A landscape with many valleys, sampled at points; each row gives a point and its height.
A ball rolls from a point to the lowest of its 2 nearest points, and stops where none of them is lower. Distance is the straight distance between rows; heights are no part of it.
Z50: [142 149 104 118 154 129 182 139  96 111  92 118 135 131 170 115 140 129
 145 114  96 145  57 114 133 143 147 127 164 116 120 152 162 100  95 109
 155  92 156 100 135 131  85  89 125 136 163 161 134 131 128 198  80 107
 129 129 172 135 131 116 122  88]  (h 2.35)
Z927: [ 72 151 165 158  79 144 103 128 103 150  92 177  81 108  87  86 144 108
 117 129 145 120 174 118 130 135 125  84  84 136 109 138  25 115 130 128
 113 129 111 148  59 211 132 142 132 121 162  89 151  85 126  88 163 167
 109 136 109 159 108  95 123 138]  (h 5.38)
Z850: [152 156  57 102 148  82 150 143 138 107 131 143 148 156 165 126 137 128
 109 111 171 172 130 130  93 126 108 151 197 101 121 139 119 178 122 135
 136 101 159 158 126 115 151 144 139 109  91 160 104 111 147 174  95 142
  41 133 166 188 157 134 149 133]  (h 4.08)
Z677: [118 148 147 139 102 157 102  93 139 119 173 132 142 187 106 158 115 165
 163 120 154  97 145 171 101 159 107 123 127 113 143 190  43 151 126 148
 101 168 118 166 118 122 143 192 119  70  97  72 126 126 114 102 170 140
 152 120 100 105 184 166 137 161]  (h 4.31)
Z984: [ 75 138 129 136  75  89 114 119 111 126 115  94 138  96 115 100 128  91
  94  95 186 207 167 132 120  95 132 105  80 152 149 110  80 212 144 144
 109 180  89 145  98 114 167 155 125  95  89 139  91 117 172 132 103 171
  76  60 138 169 134 149 151 195]  (h 4.72)
Z685: [105 118 169 100 164 116  71 123 101 140 135 127  62 117 107  84 106 107
 124  90 179 130 140 157 137 112  45 107  81 129 199  71 141 108 198 164
 119 130  88 126 141  62 112 159 136 138  90  87  67 129 186  82  82 136
 157 149 126 143 118 107 131 146]  (h 2.90)
Z337: [200 151  84  86 174  87 159 135 151 121 179 151 121 179 159 139 128 133
 134 124 139 122 139 120 116 146  90 164 204 105 166 119 116 134 144 135
 117  94 157 162 133 118 106 103 160 129  68 124 106 149 137 157  82 130
  83 172 154 172 131 136 113 104]  (h 3.69)
Z509: [150 168 156 139 131 124 186 176  75 104 110 139 106 133 123  88 115 149
 147  62 107 155 110 145 115 118  47 129 127  88 124 124  95  76 136 115
 109  81 106 203 119  71  70 136 111 122  71 191  88  85 152 127  96 134
 135 138 134 158 147 109  86  77]  (h 2.59)
Z747: [130 149 103  82 185 106 129 133  72 116 160 145 158 161 100  75 107 136
 146 107 124 122 111 146 103 167 135 180  98 130 114  82 121  76 123 104
 125  50 126 106 130 101  92 104 170 109 150 137 140 130 164 159 145 118
 129 148 130 129 119 145  63 124]  (h 3.67)
Z303: [194 116  78 130 131 114 146 150 178 112 190 107 177 128 206 180 171 165
  61 144 115 139 140 165 127 118 167 146 184 113  94 163 156 126 120 161
 121 192 106 128 157 128 123 131 116 187  82 148 142 161 101 143 148 121
 118 138 122 108 158 176 125 115]  (h 2.84)
Z847: [106 150 154 138  91 156 138  84 139 137 118 132 122 187 122 149 100 119
 208 122 127 106 126 156 126 176 141 124  97 125 134 159  65 180 118 129
  79 136 130 173 112 141 154 126 114  54  98 119 149 133 116 103 138 135
 142 116 110 147 140 132 137 152]  (h 4.52)
Z192: [175 172  93  90 171  95 130 135  85 133 157 138 105 145 187 107 125 114
 110 133 158 151 102 164 134 139 117 142 185  84 129 132 130  84 128 158
 123 104 140 126 141 138  75 122 147 154 104 100 138 134 141 144 104 125
 101 158 154 158 139  94 119 114]  (h 3.14)
Z435: [103  98  89 115 177 111 125 132 160  62 131 137 138 152 126 136 190 129
  70 118 113 106 146 107  92 104 134 174 171 138 102 171 132 139 124 120
 172 112 157 141 132 136 180 158 126 151 156 165  77 136 117 196 112  99
  61 155 134 119 140 161 131 111]  (h 4.65)
Z963: [ 91 132 157 126 137 114 126 156  68 127  90 128  89  90 128  62 153 111
  95  89 157 145 118 130 142 102  81  83  89 132 160 114 117  89 162 134
 141 138  85 104 111  92  79 139 119 157 127 127  89 126 181 138  67 133
 153 123 152 154 107 104 104 121]  (h 3.43)
Z343: [162 115 131 171  81 118 155 144 172 120 108  96 158  86 139 180 150 148
  58 159 113 186 146  70 139 100 151 111 160 122  92 161 135 165  88 135
 123 181 128 132  89 175 158 122 131 171 114 150 129 120  94 137 138 156
  91  70 131 117 135 123 176 139]  (h 3.90)
Z618: [ 85 132 151 135 141 145 127 142 127 135  73 180  93 132 115 110 177 104
  85 137 149  95 147 106 124 125 142 111 135 127  86 178  67  93 125 103
 138 120 141 144  48 215 135 139 121 156 191 111 156 103 101 122 156 113
 107 147 125 155 116  81 126 112]  (h 5.13)
Z674: [118 146 108 147 111 138 111  81 114 144 195 145 152 185 113 137 166 102
 128 156  97  78 174 130 144 163 201 163 115 152 139 125 112 129 112 132
 129 167 142  82 151 172 120  98 149  95 104  87 192 165  82 124 170 110
 115 112  91 127  95 176 112 129]  (h 4.71)
Z413: [156 155 120 144  79 101 143 100  72  92 141 107 112 103 124 111 115 141
 143 147  38 175 105  82 124 138 108  97 128 131 168  77 130 107  87 178
 150 101 146 109 178 122 104  96 172 124 128 124 100 134 140 172  66 169
 114 119 149  80 134 142 143 109]  (h 6.84)
Z94: [ 87 147 170 122 157 128 123 115 127 158  87 108  95 160 221 117 109 101
 121 108 164 111 119 195 151 149 128  94 123 121 142 173  87 114 164 160
 108 157 114 169 129 128 111 150  92 130 102 106 138 166 131 115 119 105
 172 105 152 149 140  88 109 155]  (h 4.66)
Z336: [ 85 158 111 122  94 117 108 155  90 170 105 180 117  82 111  60 131 119
 140 117 179 123 177 154 135 146 135  97 101 132 120 100  32  93 146 136
 112  96  93 145  76 180  84 123 108 133 159 103 177  95 167  95 146 176
 127 181 132 201  95  96 103 129]  (h 5.61)
Z31: [126 153 144 166  99 109 175 168 119 122  98 129 105 112 167 106 155 152
 100  77 105 140 169 129 131 116  74  79 139 113 145 160  60 112 147 163
 124 149  83 206 101  99  83 147  98 156  49 191  90 118 153 137  67 150
 122 132 148 171 137 132 110  95]  (h 1.88)
Z923: [113 136 136 172 112 147 164 121 140  91 128 139 138 165 129 148 197 152
 103 123  54  82 130  82 115 142 157 126 137 138 118 200  93 123  91 128
 156 167 149 131 117 159 144 125 136 125 124 135 118 153  57 181 127 120
 114 101 112  90 133 180 120  94]  (h 5.60)
Z130: [133 171 123 144  86 111 117  86  38  78 153 112  99 105 125  88 138 110
 102 136 100 188 125 132 107 124 133 115 124 103 117 109 130 114  96 193
 141 131 148  90 160 142 133 134 179 141 103 111 104 114 126 157 113 180
  65 100 114  84 128 146 163 130]  (h 7.04)
Z95: [145 150 100 125 109 147 123 145  99 120 218 167 192 138  82 139 180 192
 124 111 168 112 133 157 100 126 139 131 135 126 112 161  85 112 118 142
 116 165  84  89  95 130  93 149 161 123 126  77 147 125 120 115 178 161
 136 138  92  98 161 204 104 124]  (h 2.83)
Z565: [224 128 108 111 140 140 174 171 173 150 155 149 172 132 129 183 120 186
 141 153  94 107  69  73 131 147 130 134 167 118 130 155 146  79  93  91
 123 108 138 116 100 150  76  86 141 153 153 118 169 127 108 141 140 116
 173 161 141 118 154 129 104  84]  (h 2.48)
Z358: [142 130  84  77 186  83 148 136  93  99 119 126 149 150 121  86 123 129
 142 111  80 143  90 108 124 150 121 167 134 144 151  84 155  77 112 104
 172  39 135 110 143  94  88  75 168 126 178 166 111 145 178 202  67 105
 134 170 159 130 115 131  80  88]  (h 3.07)
Z79: [143  91 112 167  94 152 126 142 160 165 137 126 198  68  85 154 120 182
 135 166  82 113 159  91 149 117 158 109 106 178 116  83 160 110 122 103
 165 140 102  98 154 106  95 119 113 130 171 134 156 132 125 102 171 118
 195 137 111  96 121 165 110 124]  (h 3.87)
Z643: [ 77 113 121 155  83 136 155 129 143  72 133 124 180 134 115 144 205 140
 102  87 100 106 173 145 106 117 190 149 109 159  82 194 107 174 111 127
 128 193 118 129 124 139 198 133 109 118 118 174 116 133  86 167 145 128
  89 103  78  93 127 211 122 127]  (h 5.37)
Z777: [171  82 130 139 135 103 116  97 223 163 125  56 157 145 149 190  58 143
 122 206  69 129 120  85 164 147 165 133 124 159 154 106 141 163 107  97
 119 134 144 144 152 139 158  93 137  97 143 102 139 171 121 133 129  97
 176  72 150  98 148 111 127 174]  (h 6.19)
Z269: [146  91 133 158 123 118 110  92 205 147 138  97 167 159 113 183 117 170
 117 181  38  77 167  78 137 142 139 115 127 189 180 138  92 123 124 119
 151 150 128 155 152 123 143 128 123  93 148 106 120 178 108 149 125 102
 176 110 126  80 145 167 104 150]  (h 5.99)
Z679: [101 150 165 146 121 157 120  83 143 150  78 112  93 176 146 144  78  79
 136 164 137 151 114 110 146 148 144 109 138 109 129 165 101 172 107 119
 107 127 167 166 115 161 156 141 117  73 119  88 150 132 109 120 126 123
 113  70 138 150 146  71 155 166]  (h 4.20)
Z76: [158 144  98 113 148 155 146 116 101 109 196 166 124 170 139 147 162 125
 180 138  98  71 107 170 114 153 156 186 153  98 107 129 173 105 117 123
 101 112 162  89 156 137 121  96 136 135 110 129 159 132  77 134 167 114
 130 172  86 114 108 161 123  75]  (h 4.09)
Z853: [111 151 106  85 161 117 115 110  88 145 170 156 152 167 108  98 158  89
 129 116 159  93 119 140 129 163 184 171  97 160 132 109 118 119 141 115
 108 118 131  54 113 161 113  82 179 105 154  92 171 167 130 145 140 123
 109 134 132 149  76 155  73 138]  (h 4.23)
Z699: [152  90 137 122 114  89 102 129 170 120 142 103  98  94 153 145 133 118
  80 163  81 130 168 127 143 115 159 145 115 145  92  99 140  99 116 148
 107 124 126 117 143 180 162  95 143 200 144 146 129 129 116 117 160 126
 114 153 115  89 101 100 150 124]  (h 5.04)
Z840: [112 161  83 100 133  98 116 155  78 161 147 154 137 120 151  67 121 110
 156  94 204 124 179 212 145 145 132 149 124 127 127  84  73 139 176 154
  87 104  93 153 112 127  90 125 111 130  91 119 181 122 163  93 142 170
 118 162 129 215  98 119  84 146]  (h 5.42)
Z41: [147 136 115 118 146 142  83  99  83 164 161 151  83 121 130  92 100 128
 150 185 103 104 113 133 159 143 107  91 162 113 180  78 139  53 133 170
 185 101 153 108 175 133  73 130 139 134 154  37 160 128 142 109 101 125
 178 164 140 106 135  95 127 112]  (h 1.82)
Z47: [126 137 119 198 123 184 120  96 129 135 121 115 170 138 116 159  85 176
 129 197  89 139 114  98 131 155 145 100 164 116 109 147 144 124  76 108
 187 127 168 151 166 128 116 174  97  74 139 100 157 110  87 130 172 108
 171  75 114  87 188 138 144 141]  (h 3.84)
Z938: [109 105 145  69 169 118  63  86 120 138 152  96 116 148 121 115  61 101
 160 135 150 116 115 178 129 142 144 155  60 140 135  68 157 122 145 127
  95  92 118 100 165  97 155 129 146 104 159  88 123 142 148  90 166 120
 154 132 114  89 119 117 120 173]  (h 5.59)
Z377: [149 130 153 135 111  98 146 127 125  95 109 102 109 111 107 119 102 148
 101 150  55 172 106  49 123 117 121 126 107 133 123  94 128 106  85 125
 134  83 143 137 118 150 135  97 177 142 156 140  82 106 125 168 114 142
 113 102 140  94 138 101 135 121]  (h 6.64)
Z127: [130 132 153 110 173 140 111 132 123 132 107 115 113 127  98 125  66 107
 136 134 189 186  83  98 118 102  88 147 126  90 114  92 212 143 128  93
 124  80 159 132 126  92 152 171 139 105 125 129  94  79 139 104 153 105
 116 106 134 136 161  71 151 157]  (h 2.88)
Z979: [162 126  98 144 122  95 126 123 190 112 167  98 177 149 174 177 149 135
  60 169 115 152 167 126 126 130 189 152 171 133  95 163 117 168 106 143
 118 175 139 148 133 167 170 138 140 136  87 134 139 149  91 141 162 124
  80  92 125 122 162 161 142 155]  (h 3.36)
Z294: [106 120 147 173  78 160 188 145 138 132  70 125 170  83 103 150 153 115
 135 116 117 136 118  93 142 118 174 123 102 150  93 155 163 165  99  82
 134 162 130  88 104 146 138 104 103 123 155 188 160 127 103 134 134 130
 142  91 116 137  95 139 135 119]  (h 4.59)
Z381: [156 159 104  62 161 107 144 174  83 142 134 147 101 101 149  89 112 115
 146  90 217 176  49 169 141 119  96 137 154  89 126 127 131  84 140 129
  91  89 110 113 103 124  66 123 125 176 157 100 132 103 188 125  86 149
 131 178 162 181 139  69 124 100]  (h 3.68)
Z738: [186 128 133  90 166 132 174 166 124 125 125 140 139 131 151 147 164 131
 114 132 118 131  23  91 139 131 153 146 164 103 103 167 182  79  91  94
 125 117 150  69  97 166  92  75 146 181 186 125 154 132 110 167 120 109
 153 146 154 110 132 104 123  71]  (h 1.43)
Z959: [113 108  83 133  88 113 166 161 169  95 115 140 198  86 108 144 177 128
 115  86 160 140 181 124  99  88 170 166 120 164  84 133 136 210 127  97
 120 157 118 119 104 129 194 117 112 129 131 217 128 113 135 142 137 144
  66 123 113 156 107 184 137 133]  (h 5.14)
Z8: [139 134 128  90 175 140  85 136  82 159 162 131  99 121 147  92  82 121
 153 138 159 111  91 201 144 126 110 122 131  95 138  96 143  48 147 155
 126  98  99 107 163 110  73 140 122 159 161  67 152 121 169  88 138 116
 196 176 129 116 140  79 123 126]  (h 2.70)
Z325: [150 116  97 125 178 105  96  97 156 149 138  95 113 166 226 128 113 106
  90 191  97 114 150 180 162 135 180 139 177 110 131 114 156 111 123 171
 153 119 156 150 202 149 132 113 116 137 112 105 168 161 102 142 133  87
 139 124 140 113 124 113 123 151]  (h 4.14)
Z890: [129 121 159  74 157 139 119 103 144 160 108 123 117 166 122 145  98 108
 172 130 145  87  65 130 136 170 158 134  98 145 136 154 109 116 136  86
  90 111 141 105  91 156 131  84 137 101 195  83 162 148 127 128 140 107
 180 126 144 124 129 103 101 142]  (h 5.17)
Z48: [171 113  93 147 111 141 117 127 142 145 152 151 123 100 129 139 110 175
 165 179  55  99 137 116 140 144 110  96 178 136 149  92 123  82 118 160
 172  92 134 141 172 139 100 108 118 144 162 102 158 126 132 116 112 135
 159 202 126 104 124 117 133  92]  (h 2.75)
Z654: [ 91 122 127 152 114 135 165 159 132 148  45 136 150  86 139 119 126 114
 152 101 140 120 142 132 150 133 144 107 123 153 110 129 121 140 138  97
 138 113 113 140 108 129  98 110  80 124 150 195 165 118 135 130 110 128
 144 139 142 174  92 104 107 121]  (h 4.84)
Z753: [103 126 195  96 101 102 120 124 102 133  81  80 102 123 102 102  80  85
 157  82 154 173  98 121 143 136 110 117  22 154 164  86 121 156 152 112
  70 118  76 122 100  89 142  92 160  95 120 137  86 135 184 109  87 149
 145  85 146 140 107 101 125 169]  (h 6.09)
Z406: [108 134 166 109 103 154  81 108 112 115 149 153  98 132  85 129 140 155
 137 115 175 105 123 166 103 127  97  92 106 113 141 176  47 106 142 154
 104 159 107 131  88 142 148 183 135 129 156  47 107 104 133  85 163 162
 147 143  98  81 173 136 146 151]  (h 3.88)
Z107: [ 73 115 104 141 160 154 109 130 135  99 102 159 112 137 132 116 186 139
  88 146 112  93 165 140 110 117 142 139 164 129  70 184  90  87 118 122
 187 115 146 160 121 177 152 180  88 161 199 140 131 107 108 159 158  95
 106 173 107 108 145 112 131 106]  (h 4.90)
Z639: [ 86 188 147 165 115 126 153 147  51 134  88 132 153 118 123  61 122 119
  98  90 155 185 123 104 139 116 104  84 101 120 151 126 103 130 128 115
 159 134 108 124 104  91  61 148 132  80  90 135 109 125 156 170  78 142
 134  64 167 177 149 150  81 146]  (h 3.89)
Z693: [190 149 130 151 145 110 143 148 153 135 177 110 139 167 175 143 140 171
  68 132  94 130 164 112 127 121 106 118 157 116 133 144 105  95 143 168
 127 165  96 169 138 113  80 141 145 170  38 140 110 152 113 131 122 118
 128 115 140 124 160 155 107 120]  (h 2.06)
Z910: [143 134  81 190 114 177 121 104 138 127 137 148 145 139 124 152  99 181
 173 199  53 102 157 125 127 160 123 101 188 107 131 118 120 115  89 153
 198  94 176 182 194 134 118 156  95  91 127 116 165 115  92 124 141 142
 151 149 104  94 151 141 142 103]  (h 3.37)
Z382: [ 56 109  85 172  97 181 114 109 105 122 114 158 146  86 109 126 180 119
 151 120 162 111 147 158 135 110 138 112 167 159 135 156 160 162 134 140
 188 170 146  83 157 117 140 173  78 104 158 124 149 121 109 122 125 128
 114 135 100 118 116 174 155 121]  (h 4.76)
Z957: [138 137  75 129 104 134 162 158  99 112 151 170 153  94 130 125 172 126
 173  88 167 123 131 177 122 111 128 149 156 123 110 131 153 168 133 133
 106 131 127  93 133 125 118 101 113 146 121 169 144 113 140 126 115 155
 100 180 116 161  94 157 138  92]  (h 4.68)
Z978: [134 101 200 116 125 154 154 137 166 164  79  99  79 118 167 164 119  64
 158 118 152 109  70 123 166 124 145 133  92 125 131 147 215 157 157  99
  77 176 124  76 119 117 132  78 114 163 108 154 146 162 104  83 132  98
 162  94 142 146  69  87 152 117]  (h 6.51)
Z671: [125 116 158 173 106 124 158 112 177 120 108 113 129 161 134 159 148 136
 125 136  43  84 163  74 130 136 123 115 121 161 164 141 115 161 132 130
 143 161 132 158 135 126 144 113 129 109  89 175 104 172  94 150  92 108
 143 106 127 117 111 156 117 109]  (h 5.80)
Z7: [179 103 144  97 110  86 137 146 184 132 153 125 135 144 108 168 105 143
 174  95  90  99 155 136 115 143 105 156  78 157 155  88 115 149 159 123
  58 109 103 169 125 102 163  86 144 123  95 181 116 133 164 107 115 140
 151 178 108 124 100 149 110 119]  (h 5.48)
Z961: [105 157 110 125 136 155 155 118  90  90 161 175 118 173 126 124 181 120
 183  82 148  80 122 176 112 144 116 164 147 113 108 163 128 155 136 115
 106 130 145 116 120 121 140 125 124 103  94 143 124 129  97 137 134 124
  98 146  97 144 107 164 127  94]  (h 4.42)
Z287: [133  95  77 138 120 107 158 173 155 123 116 145 153  76 143 130 176 129
 103 104 129 129 194 127 123  87 130 148 171 145 106 120 160 169 145 128
 156 142 114 138 136 122 142 120  87 180 110 222 126 127 145 137 108 122
  74 178 131 177  78 144 146  97]  (h 4.92)
Z645: [ 73 114 106 171 149 181 108  87  84 126 105 148 106 123 100 104 143 112
 155 153 105 103 136 109 132 120 101 109 171 126 160 108 192 126 133 125
 237 112 188 110 193  95 125 174  98  84 157 107 120 130  97 136  94 103
 121 128 125 122 121 138 147 108]  (h 4.49)
Z863: [163 123 125 103 157 149 118 154 132 137 194 163 149 135 108 150 168 139
 109 133 171 100 112 123 118 107 137 156 146 118 111 139 175 103 138 121
 114 152 120  64 113 140 113 132 156 157 132 101 145 126 104  98 165 117
 136 155 112 111 124 138 121 106]  (h 3.57)
Z804: [127  61 147 146 103 169 142 158 197 155  91 121 170  60  78 188 137 145
 147 135 128 103 117  84 152  99 152 134  96 163 105 133 208 159 132  60
 131 155 122  70 118 113 155 111  97 146 187 158 134 126 108 102 157 105
 188 113 106 104 101 132 135 116]  (h 4.30)
Z869: [152 147 151 145 112 130 130 162  92 139 137 151 130  96  77  87  72 183
 151 116 109 145 139 121 110 121  83 110  97 105 117  87  84  62 119 125
 123  65  97 183 117 101  76 148 136 131 114 139 131  69 166  88 156 149
 159 167 114 133 146 103 103 105]  (h 3.32)
Z854: [ 85 137 161  75 146 139 126 125  85 111 100 131  91 158 114 107 123  91
 200  54 209 129  61 181 115 129  87 129  67 139 156 140 122 161 176 106
  72 124 109 105 106  74 142 124 126  93 132 120  81 137 163 114 101 130
 141 125 138 141 121 133 120 143]  (h 6.27)
Z116: [110 137  48 116 111 101 104 148 117 170 135 143 164  78 136  96 120 113
 145 122 217 166 167 172 141 118 119 113 153 132 168  73 117 177 164 148
 138 132 110 130 137 109 111 151  95 103 115 116 157 120 182 119 102 172
 105 153 155 198 118 131 141 172]  (h 5.19)
Z157: [102 147 173  85 184 135 112  90 120 151 115 116 102 216 158 120  93 107
 174 109 162  77  91 174 133 179 105 120 111 118 176 155  85 113 162 119
 110 122 133 145 121  99 118 130 129  83 120  69 140 167 130 121 121 101
 191 112 148 134 151 114  92 166]  (h 4.89)
Z762: [149 158 173 166 112 110 159 158 169 137 103 123 116 145 156 137 126 149
  58 117 115 143 169  85 131 111 103  96 130 109 122 166  59 132 135 138
 108 162  94 209  74 147 113 146 123 152  41 158 111 119 115 120 122 132
 111  91 140 162 147 101 116 135]  (h 1.01)
Z272: [133  96 142 172 102 111 113 112 174 156 114 115  76  82 170 147 145 122
  80 180  83 116 190 118 150 122 126 100 156 137 135 113 130 131 140 180
 147 170 134 148 153 167 150 129 105 185 107 138 131 143 116 103 118 120
 115 134 118 121  88  95 163 125]  (h 4.77)
Z472: [ 75 140 107 156  95 149 117  74  83 118 148 138 124 131 100 115 185  76
 143 134 120 108 149 138 135 137 179 139 128 148 137 141 152 155 118 136
 157 169 162  58 163 160 146 122 136  95 147 114 152 149  82 132 136 135
  80 110  90 116  87 183 154 129]  (h 5.02)
Z843: [113 134 139 139 158 118 121  98 141 153  93 104  66 175 233 122 104  84
 139 152  97 102 149 178 153 154 138 110 160 104 143 143 113 122 140 179
 138 124 146 186 170 152 127 107 103 139  89 130 169 165  95 125  90 113
 130 125 142 152  93  76 130 133]  (h 4.43)
Z570: [112 122 167 120 167 137 129 111 113 107 112 100 100 157 120 117 110  80
 129 123 121 133 105 108 122 115 124 163 100 116 127 107 217 151 135 101
 126 117 155 111 151  88 160 123 154 118 105 160  90 140 102 135 135  84
 105  74 138 111 117 114 138 138]  (h 3.41)
Z855: [128  99  90 147 163 124 130 104 198 145 125  88 167 138 207 169 127 108
  78 178 128 134 161 143 145 139 190 145 186 147 117 146 171 186 123 122
 163 162 165 143 168 130 167 128  91 126 105 160 159 170  95 145 137  80
 116  98 141 141 131 142 125 157]  (h 3.78)
Z925: [164 106 165 114 107 143 122 125 126  96 171 118  67 116 134 155 137 125
 155 117 112 124 100 157 119 105  92 137 127  92 124 127 197 133 140 168
  87 153 129 109 158 102 154 118 138 177  86 140  87 118 114  78 132 135
 122 152  97  75 117 127 183  92]  (h 4.94)
Z637: [129 133 164 109 139 133  89 126 105 129 109 124  54  93 105 101  74 100
 131 112 185 188  89 125 122  97  51 106 111  86 150  81 163 133 148 148
 122  99 134 145 131  95 143 169 139 135 102  96  76  82 171  76 101 151
 115 141 132 140 143  70 175 142]  (h 2.27)
Z885: [ 74 142 162 114 158 146 106  59  98 126 103  88  85 193 154 114 102  46
 133 142 127 136  71 136 148 162 171 142  95 118 121 135 161 146 118 107
 122 132 176 108 143 134 154 122 135  79 130  92 132 159  92 144 137  98
 113  44 133 123 123 109 141 165]  (h 3.85)
Z258: [174 108  84 133 121 136 148 180 169 145 134 152 207  83  80 155 157 189
 116 148 109 108 128  55 135 116 155 117 147 176 117 127 137 100 103  89
 169 128 107  90  96 148  91 101 129 147 194 128 165 124 130 147 144 133
 154 156 134 119 132 167  99 104]  (h 3.31)
Z307: [139 126 122 116  91 117 107 165 133 121 191 157 181 117  61 125 138 196
 109 102 157 115 181 154  78 117 127 134  91 131  92 135  39 123 124 130
  86 144  65 150  69 128 135 158 144 128 127 115 139  88 154 103 205 167
 127 151  94 112 161 170 105 145]  (h 1.77)
Z983: [154 121 153 125 125 122 104 145 146 116 153 122 180 145  59 122  70 215
 118 121 106 127 153  97  77 139  96 122  76 131 111 116  57  84 103 110
 117  84  93 178  93 105 114 150 151 108 145 122 112  86 167 116 209 137
 167 134 118 101 179 144  84 163]  (h 2.96)
Z756: [144 124  86 139 142 116 145 153 164  98 100 130 150 114 128 133 129 138
  80 148 132 163 142  73  98  94 116 148 192 112  96 131 156 163  99 106
 170  95 173 149 126 137 165 160 129 132 133 176  99  91 118 166 122 123
  55 117 148 158 156 121 158 122]  (h 4.38)
Z540: [127 118 174  99 104  99 103  86 126 141 139  70 125 148 101 122  39 101
 178 138 101 163 116 120 144 156 151 144  25 150 160  48 126 152 123 122
  76  99 106 131 156 100 150  85 169  76 129 114 124 141 167 118 140 139
 152  89 133 103 118 113 120 184]  (h 5.86)
Z4: [147 104 130  90 128 106 126 156 147  89 162 136 103 133 125 140 136 143
 151  70 147 121 138 181  94 107  81 159 110 116 112 118 127 138 161 146
  65 115  89 164 130  91 171 135 128 166 100 178  74 110 165 101 128 145
 107 188 100 110 124 141 149 104]  (h 5.22)
Z176: [112 124 144 165  68 117 124 134 129 103 117 104 143  77  79 134 141 118
  65 127 146 206 154  72 123  67 132 112 119 131 112 140 126 177  99 129
 126 176 119 119  93 151 177 145 155 127 112 117  92 100 124 126 126 168
  63  47 118 120 139 139 176 160]  (h 4.33)
Z499: [ 67 129 101 130 128 112 108 129 129 141  63 128 132  82 139  99 121  86
 104 116 226 183 137 136 130 101 117 109 135 136 136 129 123 192 144 123
 146 135 138 141 103 120 163 175  95 104 133 139 115 112 160 128 104 151
  79 103 162 199 138 102 164 177]  (h 4.97)
Z239: [102  81 156 109 123  93  72 106 138 136 137 104  83  93 110 125 126 105
 109 145 115 116 156 137 138 114 130 124  69 167 139  79 124 112 150 143
 109 129  99 100 134 144 167 113 146 159 171  99  97 138 143 105 131 135
 130 144 121  87  97 113 144 148]  (h 5.31)
Z851: [128 105 107 107 166 116 127 145 172 136 110 124 166 131 141 141 118 151
 132 116 144 107 133 151 129 135 136 139 131 146 117 133 138 132 136 112
 141 118 120 143 131 101 132 132  98 128 154 160 127 141 156 145 128  99
 156 144 148 127 143 127 104 143]  (h 5.05)
Z793: [135 129 151  84 146 146  84 119 101 126 150 136  98 120 112 132 109 142
 139 129 180 133  54 162 111 123 102 117 118 101 131 150 130  86 132 139
 125 126 127  93 120 127 124 164 137 146 192  56 108 106 151 112 147 136
 168 155 126  75 178 104 148 140]  (h 3.35)
Z36: [203  89 174 119 114  95 149 121 203 122 134  79 127 144 107 198  83 164
 124 168  36 147  88  24 130 130 123 138 107 144 148 121 133 124  91  98
  95 118 135 134 111 145 164  79 180 137 146 103  88 140 105 153 125 116
 157  88 145  66 146 110 135 133]  (h 6.42)
Z340: [101 144 120 188 136 201 128 110 103 138  86 145 125 124 113 134 110 126
 127 174 118 137 105  86 136 128 124 112 188  89 120 140 200 122  98  96
 210 118 204 121 159 138 112 179 101  91 143 122 156 111  72 130 146  94
 130  91 120 131 138 107 162 122]  (h 4.21)
Z606: [ 88 107 169 100 144 151 141 144 111 134  76 118  86  98 130 110 121  71
 170  68 207 136  75 150 143 101 102 132  83 124 134 116 217 161 190  99
 110 138 117  72 123  73 132 118  97 140 115 171 108 135 147  90 111 109
 134 123 138 164  75 109 141 122]  (h 6.39)
Z861: [126  86 160 149 100 180 139 139 129 116 124 126 104  74  91 151 150 138
 148 136  97 104 107  99 125  93 101 116 123 116 112 117 219 124 126 124
 140 150 135  80 158 106 143 134 111 172 164 150 106 118  93 103 137 120
 155 131 108  66 109 124 171  86]  (h 4.63)

For each start below, name the point where the ball stops.
Z777 => Z307
Z336 => Z192
Z116 => Z762
Z382 => Z41
Z157 => Z762

Call two points neighbours if one is among the 2 nearest of the other. Go from one point of each pair to the other, from neighbour to neighbour, staying as low as possible. Name the highest point that can't be avoided.
Z41 and Z637 => Z847
Z738 and Z192 => Z472
Z192 and Z41 => Z381
Z762 and Z307 => Z869
